Each row is a point on a landscape with many valleys, with its height.
From any point a ball rolls to the lowest of the 4 points nearest to it. It stops when none of these is lower. Distance is the straight distance between rows; heights are no part of it.
j303 (h 28.6): [-4  6 17  5 30 18 18 -1  4  2]
j351 (h 88.0): [-18  16  35  -4  13   2   3   5  -1 -15]
j328 (h 11.7): [ 17 -27 -22  28  18  38   9   1 -10  13]
j976 (h 30.7): [-18  22  28   9  29 -15 -19   7  28  24]
j112 (h 14.3): [ 10 -27 -21  12  -3  29  11   2 -22  -8]
j902 (h 36.0): [  2   7 -24 -13 -44 -15 -24 -18  -1  -2]
j717 (h 52.3): [-14   8  -6 -15 -24   3 -26 -10   1  -2]
j334 (h 28.7): [ 14   6 -33 -23 -52 -31 -12 -16  -4   2]
j52 (h 10.2): [-20  15  20   4   0 -16 -46  49  16 -12]
j677 (h 6.2): [ 36   6 -34 -30 -53 -44  11 -22  -5  12]
j439 (h 39.4): [ 19  17  45  20  48 -45  32  -8  14   8]
j917 (h 17.6): [  1 -21   4   5   9  19  28  17 -25 -26]
j632 (h 31.1): [ -3  -3  21   4  17  17  23   7 -10 -19]
j63 (h 13.1): [10  5 33 17 46 -5 30 -1  4  4]
j701 (h 24.3): [  4  17  44  11  42 -13  22   1  11   5]
j187 (h 20.2): [ 24   4 -42 -17 -45 -31  -1 -35 -18   4]
j526 (h 15.8): [ 12 -11   6  21  49   6  26  -2  11  23]
j751 (h 50.5): [  5 -11 -23 -16 -29   6   7 -16 -11 -17]
j929 (h 46.3): [-12   2  14  -6  11  16   9   0  -5  -9]
j629 (h 43.7): [ -9   9  -1  -7   0  18 -17 -14   8  10]
j997 (h 49.3): [-12  -1   1 -22 -28  -4  -1  -1  -3 -17]
j358 (h 16.7): [-23  19  17   9  20 -15 -40  23  29  26]
j736 (h 18.1): [-26  18  23  -4  -9  -7 -28  25  11  -8]
j214 (h 7.0): [ -8   0   2  -5   2  23   2 -10  -5  -5]
j622 (h 25.4): [-24  17  14  -5  -6   1 -30   7  14   3]
j385 (h 50.2): [  5  -2 -30 -14 -33   0 -10 -18  -8  -6]
j367 (h 35.1): [ 26 -17 -47  -9 -33  -1  11 -23 -22  -6]
j377 (h 13.5): [  9 -23   7  26  28  24  25  18 -21  -4]
j62 (h 12.9): [ 21 -32 -29  27  -3  32   6   9 -22   3]
j58 (h 37.2): [ -2   4 -13  -4  -5  29  -4 -22  -3   4]
j623 (h 20.1): [-17  23  34   8  12 -14 -33  35  19   4]
j943 (h 42.9): [  8   4  20  20  57 -37  32 -16  22  21]
j652 (h 12.7): [  9 -26  -6  22  19  32  20  14 -16   2]
j945 (h 59.9): [  9  -4 -37 -10 -32   7 -15 -30 -11  -3]
j404 (h 56.6): [-17  12  17  -8  -1   8 -11   0   7   0]
j337 (h 13.0): [-18  18   8   6   3   3 -50  19  25  22]
j577 (h 21.1): [-1  1 10  3 29 13 12 -8 10 13]
j333 (h 13.7): [-24   8  11 -17 -27 -17 -17  18   4 -16]
j778 (h 15.4): [14 -9 16 20 52  1 35  5  3 11]
j621 (h 33.9): [ 13 -21 -27 -19 -28   1  23  -4 -14 -21]
j683 (h 67.8): [-13  22  39   1  27  -5  -4   7  11   3]
j177 (h 30.6): [-11  11  12   2  26   9  -3 -13  21  26]
j78 (h 32.2): [-4 10 30  6 30 10 20 -1  0 -5]
j596 (h 16.5): [  9 -11  -2  17  35  25  19  -6   5  16]
j345 (h 15.1): [-20  15  10   3   0   3 -41  17  18  14]
j672 (h 54.3): [-11  18  36   7  34 -15   1  -2  18  20]
j406 (h 33.2): [ 16 -21 -36  -5 -22   7  15 -12 -18 -14]
j908 (h 37.8): [ 24 -23 -47   5 -25  14   5 -20 -23  -5]
j301 (h 19.8): [  7 -26 -14   0 -11  14  27  10 -24 -26]
j756 (h 42.0): [ -7  12 -20  -6 -33  -3 -46 -13   7   7]
j511 (h 28.4): [ 23 -33 -38  -8 -26   4  24  -2 -24 -17]
j613 (h 24.6): [ 17 -45 -29   2 -22   7  25  20 -28 -20]
j455 (h 49.4): [ -5  27  51  12  34 -29   3   7  20  11]
j335 (h 3.4): [-27  11   7  -9 -25 -19 -36  35   9 -15]
j105 (h 24.1): [  6   0 -23 -31 -54 -37  -6  -1   8  -4]
j523 (h 32.3): [ -2   3 -23 -25 -46 -21 -13  -9  -1  -9]

Call two points neighbours if one is among the 4 nearest of the other. Go from one point of each pair to the other, from neighbour to neighbour, staying as low as possible. Name the highest point that can't be avoided.
j63, j677: j367
j328, j214: j629
j335, j337: j345
j63, j328: j596

Write out the way that a ball takes from each point below.
j385: j523 j105 j677
j751: j406 j511 j613 j301 j112 j328
j683: j976 j358 j337
j756: j523 j105 j677
j717: j902 j334 j187 j677
j908: j511 j613 j301 j112 j328
